Each row is a point on a landscape with many valleys, with its height.
From any point a ball rolls to the lowest of the 2 points nearest to it. It stops when none of these is lower. Distance is the straight distance between rows; heights are no part of it.
vivab: -18  -13  11  -2  -2  10  -9  -1  -12  8  -15  -6  -13  -14  1  3  -5  21  8  5  -3  19  0  13  8  -7  -9  height 612
mabus: 8  0  12  -10  2  -12  2  13  25  1  9  12  16  26  2  -7  -13  5  -2  -6  2  -12  -14  10  12  6  3  height 609
lut: -14  16  -21  -1  26  -5  -1  -9  -4  -6  9  1  -6  -10  2  -4  1  -22  16  -1  7  7  14  2  1  13  -6  height 470
loku: -13  16  -10  -8  10  -6  2  -4  0  -6  3  -4  -4  -6  8  4  8  -12  -9  6  11  17  13  0  -10  26  8  height 562
vopir: -4  1  4  2  10  3  -8  -2  -4  6  4  -4  11  -7  -11  0  -7  9  5  3  -16  -1  6  0  8  -13  -4  height 407
Fubiv: 4  -9  -6  7  9  8  3  12  24  -15  2  -3  -7  -12  -4  -6  12  -19  7  8  1  16  -14  5  -4  -3  -5  height 651
kib: 6  -3  -1  18  -11  -1  -4  17  -1  11  1  -5  16  2  -4  3  -16  -10  0  -14  2  -5  8  6  -3  -15  1  height 230
Mes: 8  5  -8  -2  -4  2  11  -8  -19  4  8  -1  0  -13  -1  0  -5  -1  -3  -2  -3  -18  13  -3  -11  0  15  height 509
zuv: 1  -2  -11  1  -4  19  2  -17  -23  23  3  7  -4  -7  11  -3  1  15  7  -2  -3  4  6  -4  3  -5  -1  height 146
mip: -11  -7  -7  5  3  23  5  -9  -18  11  0  -3  -7  -14  2  -3  -2  15  17  -2  -3  7  -4  7  9  -1  10  height 275
nal: -6  15  -7  20  -10  4  -13  -2  -9  3  -10  -4  5  6  0  1  -9  -22  7  4  6  15  7  -3  -1  -12  -9  height 664
peles: 4  10  14  -1  -5  -17  15  -7  4  3  -1  -3  6  17  -9  9  0  8  -18  7  19  -2  17  -12  -10  10  -8  height 404
ruka: 3  5  -5  12  4  8  5  12  1  -21  -5  -3  -1  -15  -20  1  7  -22  10  6  -7  1  -12  -1  1  1  10  height 599
doti: -3  -4  -13  4  0  0  11  -6  -6  -12  4  -16  -9  -1  2  -2  7  -4  6  6  4  6  -3  -1  -19  -5  2  height 588
fon: -1  4  9  8  7  13  -9  8  -13  5  0  -3  13  -8  -25  1  -8  9  4  9  -22  4  -4  -2  12  -6  10  height 448
Bib: 10  -4  -3  24  -11  12  -12  12  12  13  -8  -7  10  5  5  -6  10  -15  -8  -9  3  12  0  -8  -9  -10  -5  height 177
lufat: -1  -3  10  -11  -7  -14  1  -8  14  -21  0  6  -19  -1  5  2  5  -1  -17  -1  1  -11  4  -2  -2  6  -15  height 523
luvo: -3  -8  -13  13  -10  -4  9  -4  -7  1  -2  -2  -9  4  5  -11  -2  -13  5  -5  9  2  -9  11  -20  -8  -4  height 552
regek: -6  24  -7  4  3  11  -4  -2  -12  23  5  1  9  8  5  2  4  4  -10  7  3  16  10  0  0  13  16  height 491
ridok: 10  5  -12  12  -2  26  -3  -3  2  5  3  -1  1  -15  8  3  19  -14  -12  7  -4  12  8  -10  -13  -1  3  height 398
vad: 9  -1  13  1  11  -12  8  -1  2  14  16  -4  -5  11  4  -10  6  -3  0  2  17  -3  -4  11  -8  3  -8  height 476
por: -10  17  -18  -9  18  0  -8  0  -8  -14  13  -2  -13  -14  8  0  1  -19  7  1  21  12  13  5  1  21  10  height 521
zamib: -7  -2  9  -5  -5  4  4  2  3  -9  -6  -11  -1  -4  0  8  10  9  -11  8  -12  11  -10  7  -11  2  12  height 163
lema: 5  14  6  -4  -17  -8  14  -1  4  7  1  9  10  16  -4  11  -12  11  -25  -5  13  -5  19  -12  -5  15  4  height 365
ged: -15  -2  -8  -1  -11  8  -1  -2  10  -12  -11  -3  17  -3  2  4  10  -2  3  -3  -11  -2  -2  -11  -4  13  13  height 250
gurez: 3  8  3  -6  -13  -7  3  0  13  6  4  4  13  9  5  10  -10  4  -18  -15  -4  -12  10  -4  -7  15  14  height 327
libiz: 5  6  1  2  20  -8  -1  -3  6  12  7  -4  -2  8  -1  -13  10  -14  -1  5  4  16  -4  5  -5  -6  -9  height 424
rumog: -8  13  -6  3  23  -6  -2  -4  -19  12  9  -3  -8  -2  -3  -8  -3  -10  8  -12  6  -7  0  14  2  1  10  height 148
rogur: -3  12  2  -11  20  -19  0  -4  -8  9  9  7  -5  15  -1  -5  -1  1  1  -11  6  -15  0  9  8  6  6  height 265
Nukom: 8  -10  20  -11  7  -6  -7  11  -21  12  4  -9  -9  -6  -3  4  -13  17  4  1  10  8  -5  10  23  -16  2  height 330
Papim: -7  -6  -11  13  -1  6  -3  -14  -3  8  -5  -10  11  9  2  -14  6  -6  14  1  -5  7  2  -17  -9  -5  -8  height 427
Gimod: -5  -2  9  -16  4  -18  -1  -16  0  -13  -7  7  5  14  -5  -6  3  10  6  7  -11  -12  -9  -11  7  -4  -10  height 757
Guvok: -15  -13  -16  7  -7  6  -7  -3  10  -6  -20  -4  13  10  1  -15  12  -3  25  1  -6  4  -7  -20  0  2  -7  height 479
dopo: 5  6  20  -13  6  -23  -6  4  -18  7  11  -5  -2  11  1  12  -13  10  -12  -1  20  -3  17  2  12  6  3  height 315
Nuka: 13  -9  -1  5  -18  15  -1  7  6  24  1  9  8  1  12  16  -4  13  -5  -17  -1  5  6  0  9  -6  -7  height 159
gopob: -10  12  0  -12  21  -16  -7  1  5  2  6  12  9  12  -8  -8  -11  0  5  -5  -9  -14  -4  2  13  -2  -3  height 331
mure: -1  9  -4  4  -16  3  0  1  -18  15  -6  7  -8  -4  8  6  -11  5  -15  -6  7  6  12  12  -6  -1  0  height 339
Kivu: 14  -4  15  -12  4  -16  6  -5  -5  -7  5  5  1  -1  -7  5  -5  19  4  0  -11  -19  -5  0  31  4  9  height 701
pepal: 6  10  -5  -6  10  -19  5  -12  7  3  8  14  -6  9  -2  -11  5  -15  -1  -2  10  -12  7  -10  -1  3  -22  height 281
Purep: -3  -7  12  -3  -10  -7  -3  8  1  6  -5  -1  -1  2  3  11  -15  9  -8  -5  3  5  3  11  0  -11  -8  height 721
gido: -9  8  -11  0  5  24  -9  0  -1  3  -7  11  -11  -5  12  4  15  3  -6  3  -5  14  -5  10  6  7  13  height 566
gufot: 16  -6  12  -9  -6  -10  -5  3  14  -9  -8  11  -1  16  2  2  14  8  -17  2  -8  -4  -17  -1  8  -12  -7  height 819
dep: 2  3  13  -5  25  2  -9  2  17  10  11  0  9  -1  -4  -3  11  4  9  4  -4  1  -7  4  14  -3  -8  height 785
zotof: -2  6  -10  -9  2  -6  10  -13  2  -4  9  3  -9  4  1  1  5  -2  -8  -6  4  -12  9  -11  -15  16  -3  height 575
vaf: -1  2  -7  2  -7  -2  7  6  -9  2  -9  7  1  -1  -8  -3  -12  -2  5  -10  -7  -3  -13  10  4  -4  13  height 361
sud: 1  -20  -7  -5  1  9  11  -4  12  -11  4  0  5  1  -5  -6  11  12  17  -8  -8  -16  -7  -20  -2  3  3  height 607
favu: -9  6  -13  -3  -14  -1  3  -4  -3  -13  -6  0  -4  -20  0  6  -15  -5  -5  -8  -5  -20  14  3  -7  4  3  height 646
vigus: -5  4  7  -8  7  -17  -3  17  8  -7  -1  -8  25  8  -17  -12  -17  -9  5  4  -5  -8  -10  3  -8  -4  0  height 650
kiti: -1  1  -1  -7  10  -12  -10  14  -18  1  -7  0  7  22  -3  -3  -22  -9  -16  7  -2  1  -4  -2  0  -26  -2  height 481
ratek: 7  -1  19  -10  4  -23  -1  1  -20  5  7  -8  2  11  3  3  -8  14  3  4  10  -1  -1  6  18  -6  -3  height 210
lobol: 13  -13  -4  8  -20  8  -4  14  2  18  -10  7  15  7  7  1  -5  7  5  -23  -5  -2  3  -11  5  -11  5  height 233
rige: 6  -12  -1  -12  1  4  11  -1  12  -12  -2  12  -15  10  -2  -6  14  8  3  -3  -8  -5  -20  -3  -2  -4  6  height 551
nitu: -2  -11  10  -9  -4  -2  5  2  27  -13  -6  6  -7  5  -6  1  4  7  -5  -4  -8  -9  -16  3  -2  6  0  height 571
fomo: 8  -6  25  -13  2  -7  -14  2  -26  12  -1  -9  -10  3  5  9  5  17  -14  1  13  16  1  4  14  -10  -3  height 447
pogi: 2  -7  -1  11  -4  -9  19  -2  3  11  15  -4  -6  11  4  -11  -3  -8  6  -7  20  -3  -4  11  -22  4  -3  height 517
zelo: -11  -10  9  -11  -8  -7  8  6  3  0  -5  10  4  8  -11  -13  -14  20  14  6  -3  4  -23  12  3  9  -4  height 502
zitu: 12  1  7  -2  2  13  -1  -3  -8  16  4  4  -10  -9  9  4  15  8  -13  -2  0  3  1  3  1  -3  10  height 627
Dokis: -17  3  -13  -1  -6  13  -9  -6  19  -4  -9  9  -5  -2  17  9  7  -1  -7  -4  -2  17  5  1  -6  12  -16  height 606
gad: 15  8  3  5  -1  -16  8  -4  -7  9  12  9  10  18  -3  6  1  12  -6  -2  12  -13  19  -8  12  8  -10  height 501
bala: 9  -3  1  2  4  -1  3  4  2  -3  -3  3  3  -3  -15  -11  5  -13  7  -5  -7  -14  -11  -3  -5  -15  -4  height 286
somo: -2  -3  19  -13  1  -12  -2  3  35  -6  5  4  3  16  7  0  4  6  -7  0  -3  -5  -16  6  8  11  -2  height 592
guku: -8  3  -5  -4  -8  16  -7  7  4  7  -11  17  -7  -3  12  7  0  14  -10  -7  -7  8  -6  16  11  6  15  height 546
Sof: 6  5  -7  6  -15  16  1  3  -10  9  9  1  0  -26  5  6  -1  -2  -12  1  -1  -7  12  10  -8  0  14  height 465
kuze: -5  9  -10  9  -23  4  3  3  -8  -13  -13  5  -11  -17  7  9  -9  -14  -8  -6  2  -8  5  14  -9  -5  2  height 626
ripi: 27  -2  19  -7  -5  -19  5  1  -15  4  5  -2  -8  5  4  9  10  8  -17  -2  11  -7  -1  7  13  1  12  height 565
nok: 13  0  9  -1  -9  -4  -6  8  -8  7  -6  0  1  5  3  8  -6  6  -19  0  -6  6  0  0  -6  -21  2  height 745
Kalod: 5  -2  -14  -6  13  2  13  -15  -1  -7  17  0  5  -1  -4  -4  10  1  15  -4  -8  -20  1  -18  -7  5  4  height 587
lada: -8  6  4  -13  -11  -23  -1  -9  5  -12  -13  6  -15  8  7  1  -1  -5  -17  1  1  -2  2  -3  -17  0  -18  height 493
divud: -5  8  -3  0  -4  11  -12  16  -3  2  -14  17  4  4  -4  6  -9  7  -9  -4  -15  10  -6  9  14  -9  12  height 514
lozed: -7  -13  4  -13  2  -3  4  -6  15  -10  14  -4  -29  2  13  3  5  15  -1  -10  24  -4  7  2  -6  23  -5  height 403
vegu: 3  8  -17  11  8  21  -2  -3  3  -12  6  -9  -5  -22  7  6  7  -16  2  7  3  11  7  -4  -4  -1  2  height 437
Kogeg: 3  11  0  -1  12  -11  -7  1  5  5  12  10  10  0  -7  2  -11  -5  -1  -16  -9  -23  11  -1  12  -1  -4  height 371
Budo: 7  4  -2  12  -20  4  3  6  -21  14  -4  -4  8  -4  1  5  -17  -3  -4  -10  1  6  3  4  -5  -11  11  height 254
Kala: -10  6  4  7  0  -17  -1  14  3  -10  -3  -16  18  -5  -16  2  -17  -16  5  -3  -4  -10  1  8  -5  -3  4  height 667
Kuv: 19  2  5  -2  5  -19  -1  6  -5  3  13  8  13  24  1  2  -6  -1  -9  2  6  -13  5  -3  12  -7  -9  height 469
Refas: 0  1  -10  -15  -10  2  8  -13  1  -9  2  12  -9  -14  6  2  -13  9  -5  -10  -6  -26  6  -4  3  9  9  height 668
rop: -3  -2  -5  -11  31  2  0  -9  14  2  13  -2  13  -4  -3  -4  15  -4  10  0  -15  3  1  -10  11  6  -1  height 800
Befo: 2  3  -12  23  4  15  3  1  5  7  11  -7  -11  -13  5  1  3  -16  -2  -2  11  11  13  3  -10  3  -9  height 480
Fanev: -8  5  13  -13  -6  -28  5  -14  5  -4  -1  -2  -1  21  3  -3  0  2  -11  8  11  2  7  -8  -13  8  -17  height 451
lan: -2  0  -11  -4  -2  23  3  -2  -15  -18  -6  1  -10  -24  -9  2  2  10  3  15  -12  -1  -2  -3  0  -1  17  height 597
leri: 20  0  28  -8  2  -13  -6  1  -15  11  -2  -4  -9  11  5  14  19  13  -23  6  12  13  2  3  4  1  5  height 522
rik: -9  -2  -4  15  -24  -1  0  9  -4  -20  -23  0  -8  -8  -5  2  -7  -23  7  -1  8  -3  -5  10  -7  -11  -4  height 608
puvi: 12  -14  1  2  -12  -5  -4  5  3  11  -4  3  16  18  4  -4  1  7  6  -10  -2  -12  3  -17  5  -10  -5  height 292
vafur: 7  5  -2  13  3  7  3  6  -7  -7  -7  -5  -6  -4  -9  -5  9  -21  -3  5  -4  6  -14  9  -5  -9  17  height 615
Poz: -7  1  0  -6  -7  8  -1  3  -9  -13  -6  -13  -15  -16  11  2  8  -2  -16  10  3  9  -1  10  -15  2  17  height 246
bofa: 5  10  -12  -4  -1  -10  1  -11  1  10  -4  20  0  19  0  -7  11  -8  -9  -8  1  -7  7  -17  -6  1  -15  height 214
tuku: 9  -1  10  10  -2  -8  8  -9  13  2  19  6  4  13  5  4  6  12  -3  -8  12  -13  17  -4  19  22  -10  height 529
Fup: -5  8  -12  10  -2  -2  -6  -5  -5  -11  -16  -4  6  -2  1  -4  4  -31  9  6  -1  13  0  -11  1  -8  -4  height 639
fure: 6  -7  -3  22  -14  9  -7  19  1  1  -16  -4  12  -10  -10  -4  -6  -12  9  -11  -4  -14  2  -4  1  -10  6  height 162
deso: -5  -4  8  -15  -8  -17  9  -11  -1  -9  -5  0  -5  11  0  -6  -4  10  2  -3  -4  -9  -11  1  -7  -2  -1  height 738
bas: -3  -5  -6  13  0  11  -2  8  -6  -18  -6  -2  3  -6  -22  -10  0  -19  28  13  -9  3  -13  -8  5  5  0  height 590
rofo: 6  -10  6  -8  -4  -4  9  -14  -13  3  0  -6  -6  0  0  0  7  12  0  4  -3  -2  -1  -1  -7  -8  0  height 710
fof: 12  2  3  -7  5  -14  -2  8  -22  12  8  11  8  19  1  15  -20  3  -19  4  5  -5  14  -12  14  -4  -2  height 431
benu: 4  -19  -2  4  8  13  6  4  28  -3  6  -3  7  2  1  -5  18  -1  10  1  -3  9  -18  -1  -8  3  -3  height 637
fegab: -3  7  8  15  -5  16  -13  3  -7  -4  -11  -13  16  -6  -13  10  -11  0  4  11  -12  13  -1  -2  8  -9  11  height 482
pib: -8  -2  3  15  -6  3  0  7  -4  -7  -7  -9  12  -1  -24  -16  -12  -9  33  14  2  2  -17  5  -2  6  -4  height 573
gis: -7  10  -15  13  12  6  8  -7  -15  -3  6  -6  -3  -6  -4  -3  -3  -16  19  0  4  0  1  7  -1  0  12  height 252
Vini: -4  3  0  -3  -3  -5  5  -3  -13  8  -5  5  -16  3  4  -1  -5  2  -5  -8  8  1  -2  16  -6  4  11  height 411
nus: 7  0  10  -4  1  2  2  -8  9  6  13  6  -1  -1  13  12  10  17  -8  -5  1  -9  9  -5  11  19  3  height 504
fas: -4  6  -3  -3  16  0  -6  -1  23  4  11  -1  18  -5  0  8  9  -3  1  -8  -12  -2  9  -6  3  15  -2  height 811
luvu: -7  -1  3  -7  -15  -4  -6  7  18  -7  -11  2  18  7  0  6  -5  6  -7  -14  -13  -11  -2  -7  -2  8  12  height 289
foma: 6  -7  3  -1  8  3  -17  18  -10  3  -2  -5  16  11  -5  9  -13  -10  -17  7  -9  2  0  -14  2  -26  0  height 527
kar: -6  9  -7  -3  12  -16  3  -9  8  12  8  6  2  4  0  -15  -2  -13  6  1  17  2  11  -6  -12  10  -33  height 349
noz: 10  1  -8  7  18  2  -8  -7  8  10  -1  2  12  7  -2  -13  15  -21  1  -1  -10  16  -2  -14  1  -9  -8  height 370
misus: -20  -13  9  -6  -7  2  -2  4  1  2  -6  1  -7  -13  -5  2  -15  20  14  -2  1  4  -1  16  7  0  -15  height 563
lilig: 5  9  -14  -12  13  -3  7  -15  -15  0  14  1  -8  -8  -2  -3  6  3  -1  1  2  -18  13  -16  -9  6  6  height 554
gulem: 3  -4  18  -14  8  -10  -5  -7  2  -3  -5  -2  16  16  -5  -9  11  13  5  20  -11  4  -17  -10  5  -10  -11  height 777
tesat: -2  4  4  2  1  7  -13  3  -11  11  5  -6  15  -6  3  14  -17  13  -9  1  -9  2  23  -7  5  -15  -6  height 333
lif: -7  3  -3  9  -12  -1  5  0  -10  0  -4  -9  14  -4  -4  4  -10  -1  4  -2  -4  -1  1  4  -7  0  19  height 317
dut: -10  6  -13  0  -17  11  -1  -1  7  3  -2  10  4  -3  14  10  -7  4  -8  -8  -2  1  5  9  -3  18  12  height 572
Tik: -1  9  8  -8  0  -15  -4  6  -9  9  7  4  4  14  1  15  -21  7  -21  -2  3  -1  13  2  -1  3  5  height 386
siter: -17  18  -4  -6  0  16  -15  -2  -10  12  0  1  2  -2  17  1  9  12  -6  12  -1  17  2  8  5  14  20  height 530
buba: 0  12  2  14  12  15  -14  -8  -3  0  -3  -19  6  -12  -6  5  1  -14  5  19  -12  23  -1  -3  9  -9  2  height 518
bim: -12  1  5  0  -2  10  -3  9  16  -17  -13  -5  12  -1  -8  10  9  1  -1  9  -17  15  -13  -2  -3  11  15  height 213
Lage: 1  9  -14  5  12  1  -7  3  5  2  -5  9  7  2  -7  -6  8  -17  0  -4  -10  -1  -8  -1  3  -6  -1  height 326
Tovut: 11  11  -20  10  -10  19  4  -5  -8  11  1  6  0  -3  2  -7  13  -10  -12  3  3  -1  12  -14  -14  2  7  height 351
Sazi: 4  2  -1  18  -14  -6  -15  24  14  4  -16  -4  16  10  5  -4  4  -19  -5  -16  3  -2  7  -7  -7  -3  2  height 249
fazak: -23  8  -5  5  -4  4  -13  -6  8  -6  -12  -1  2  -3  10  7  1  -12  3  9  0  28  9  1  -2  4  -21  height 629
gaset: 2  17  -5  3  7  0  -5  1  1  17  11  15  4  6  2  6  -3  1  -8  -12  0  -10  18  -3  5  7  -4  height 408
bab: 4  -14  17  -5  23  5  -6  3  15  2  13  -3  -6  -7  0  -5  17  4  11  7  11  -4  -11  6  17  1  -18  height 768
felo: 14  -6  13  -9  16  -12  9  -6  4  -9  13  1  -2  2  -10  -1  12  8  8  5  -3  -23  -11  4  18  8  5  height 716
tif: -4  -17  7  -6  2  -6  13  1  -5  3  -4  -1  -16  4  -4  -15  -2  15  14  7  7  3  -24  15  -3  -2  -1  height 453
sani: 12  -9  11  -11  -3  -16  -4  11  -12  0  -3  -5  15  19  -1  -5  -15  1  -10  10  5  -3  -2  -8  -5  -24  -7  height 419
sifo: 8  -1  13  -3  19  -14  -4  -8  14  -12  16  -1  0  -2  0  0  16  4  3  5  -3  -20  3  -4  20  6  -13  height 730
koden: -3  1  -2  -20  -3  -3  5  -12  17  -20  7  4  -14  -1  12  2  6  3  -16  0  -6  -11  2  -12  -8  19  6  height 548
Kozo: -5  21  -8  10  7  1  -4  2  -4  10  4  -1  10  6  2  5  -4  -12  -5  -3  0  8  10  2  -7  5  1  height 450
zipa: -8  -6  -7  -11  -9  -3  11  2  -7  -23  -7  -2  -29  -8  8  0  -3  5  -9  0  6  2  -10  13  -16  4  16  height 325
tibez: 10  -1  0  24  -8  16  -13  12  8  3  -16  -13  10  -9  -5  0  2  -17  5  3  -2  6  -1  -5  2  -15  2  height 89
nubut: -7  -6  -20  -5  15  3  -1  3  16  -16  6  -4  -17  -7  11  -2  13  -8  6  -1  14  32  2  3  -9  6  -5  height 617
dib: -1  -20  5  -1  -6  -7  10  -5  12  -2  12  -3  -25  -3  12  0  1  8  4  -3  19  -8  4  9  -5  9  -18  height 344
furi: -1  7  -6  2  -1  27  -4  -3  -12  -18  -2  -13  -14  -22  2  3  8  -1  6  27  -1  16  -4  -3  0  -4  19  height 570
nol: 2  7  2  8  4  22  -5  -6  0  -20  -8  -9  -8  -18  -9  8  3  -20  12  26  -4  24  -5  -10  5  -8  6  height 545
fezal: -6  -14  -5  5  7  12  8  2  11  0  5  -4  5  -4  -7  -3  6  7  16  0  -10  -2  -13  -2  2  1  4  height 622
fifo: -11  4  -16  9  -14  23  1  -1  14  0  1  7  -4  -5  16  12  5  -1  -10  -1  7  12  13  2  -11  22  -1  height 591
tava: 8  -8  -3  14  -9  6  3  1  -9  -1  -5  -11  2  -14  -9  -6  -5  -10  9  -6  -4  -12  2  -7  -12  -12  1  height 229
Saf: 8  4  6  -14  -3  -4  7  -4  -1  -3  1  15  -7  -12  -7  5  -9  12  -4  -10  -11  -25  -3  1  17  8  14  height 685
Kav: -6  -9  -18  2  11  3  3  4  16  -14  3  3  -19  -2  8  -12  8  -9  11  -3  13  10  -11  10  -7  -2  -11  height 645
mapuz: 14  -11  5  -4  -10  -11  -2  5  -10  11  -1  -2  21  30  3  2  -7  6  -9  0  -2  2  3  -19  -6  -14  3  height 354
nuno: 5  -1  0  3  -14  12  1  5  -16  16  0  1  -17  -29  9  10  -6  8  -7  -9  6  0  12  13  -1  -5  3  height 414
dil: -2  2  -14  2  5  3  5  -9  -2  -17  -4  -9  2  -5  -1  -8  14  -20  3  8  -5  13  -3  -14  -11  -8  6  height 616
lin: -4  -1  3  13  -6  4  -9  13  6  -4  -18  -13  22  7  -8  -21  -6  -10  30  16  5  10  -11  -11  5  0  -4  height 549
mudez: -4  -10  5  7  -16  -5  8  12  12  5  0  -6  1  -3  0  2  -15  0  4  -7  6  2  -7  23  -6  -4  -4  height 700
mep: -1  1  -15  -14  -7  6  3  -4  -16  -16  -7  10  -14  -26  -1  -3  -2  8  -10  7  -10  -15  -2  6  1  -1  21  height 621
vepo: 4  -19  8  -2  12  -2  3  -8  9  -12  14  -6  -8  -9  1  0  11  13  16  7  10  -18  0  1  18  5  -18  height 748
kis: 25  7  13  0  -1  -3  1  3  -9  11  9  7  -10  -5  7  13  11  4  -18  -3  3  -8  15  4  8  1  6  height 595
bal: -7  5  3  14  -5  -7  0  11  8  -6  0  -13  9  -4  -4  -5  -15  -20  6  2  7  1  -4  18  -7  -5  -8  height 682
gofor: 3  -4  -5  19  -16  3  -4  10  2  -6  -18  0  -2  4  -3  -12  -2  -18  8  -2  7  4  -13  6  -9  -16  -2  height 585
mol: 0  -14  11  -5  -1  -11  12  -7  7  -9  10  -10  -11  -10  0  -1  -9  1  6  1  10  -20  -1  11  -10  -2  -12  height 282
Riz: -12  -9  6  -5  -14  -5  4  9  -2  -7  -12  6  -6  -9  -21  -3  -22  15  13  3  -10  0  -12  14  2  7  -12  height 532
vibob: 4  2  3  8  2  13  1  -1  -11  6  -6  -5  -10  -14  -2  1  5  -2  -5  3  -8  7  -3  9  -5  -14  9  height 643
miba: -14  11  -15  3  21  -3  -3  -8  6  9  8  11  -6  -1  4  -6  -2  -10  11  -8  6  -1  10  0  5  13  -20  height 418
dape: -5  -3  -8  19  7  21  6  -3  -9  -2  7  -9  -4  -18  -9  -1  -6  -4  22  2  -3  -1  0  6  5  -4  8  height 304
Boge: 0  -13  16  -5  -4  3  -1  -11  -20  8  -9  -7  -14  -13  0  2  1  19  4  6  2  7  -3  0  4  -16  -10  height 669
fufa: 9  0  8  -12  7  -13  -3  19  10  -2  0  6  22  19  -15  -14  -22  1  5  -2  -1  -18  -15  -1  6  -3  2  height 630
zes: -13  16  -4  9  -1  -3  -14  -4  -7  -1  -13  1  -3  1  3  2  -6  -10  -12  7  -1  21  9  3  -5  -9  -15  height 658
Fet: -11  1  -12  -8  16  -4  1  -6  11  -18  2  -7  -4  -17  5  6  7  -14  -5  5  3  19  9  0  -8  13  -5  height 589
Vema: -4  -20  0  -5  -15  -2  14  1  -4  -12  -14  1  -23  -7  -4  -6  -7  8  3  1  2  1  -14  13  -12  -6  -3  height 390
Tomal: 3  10  -19  12  -5  7  1  -5  -7  15  -6  15  2  11  2  -9  9  -14  -5  -15  1  -1  5  -10  -9  -1  -1  height 287
zovi: -5  -16  10  -13  -4  -6  13  -14  12  -16  16  -9  -14  -5  9  11  1  20  3  -4  7  -13  7  -5  2  18  4  height 452
Gon: 5  1  9  -4  7  2  -5  20  0  4  -3  9  6  3  -19  7  -11  14  -4  0  -16  2  -12  7  16  -7  9  height 484
Ref: 3  -13  -5  2  5  16  8  -17  -8  10  10  4  -7  2  11  -1  14  19  12  3  -1  0  0  -15  1  -5  -11  height 271
lozeg: 4  -3  16  -14  4  -10  -3  -1  2  3  -5  8  -2  19  4  -2  9  18  -5  10  -4  8  -17  4  9  -9  -3  height 801
Nesad: -6  -4  -9  2  8  9  7  -25  -8  15  9  -6  4  15  8  -10  13  6  11  3  -1  12  1  -15  -12  1  -6  height 357
Tomi: -1  -9  12  -12  -5  3  12  -13  8  -4  10  -8  6  -2  5  12  8  24  1  2  -7  -6  1  -7  1  13  8  height 478
Ler: -4  -17  9  -19  8  0  8  -6  -2  -6  -4  4  -22  5  1  -5  14  16  5  -1  3  1  -20  7  5  7  10  height 511
kaso: 12  -2  6  5  -5  9  -4  8  -7  22  10  5  5  3  7  17  -16  14  -10  -4  4  6  20  -6  10  -10  -12  height 245
Vike: -2  -10  -7  19  -7  4  -10  18  8  2  -22  -1  13  9  2  -25  4  -9  28  0  2  -3  -5  -11  1  -3  -7  height 516
ziku: 2  5  11  -4  7  -15  3  1  31  -1  17  -4  9  2  0  11  3  -7  -9  -5  -4  -11  5  -1  0  17  -5  height 818

Where does a ball stop that starts at each point below?
rop | tibez
vibob | zuv
Kav | bofa
zes | Nuka
kuze | tibez
koden | zamib
nal | tibez
mep | Nuka
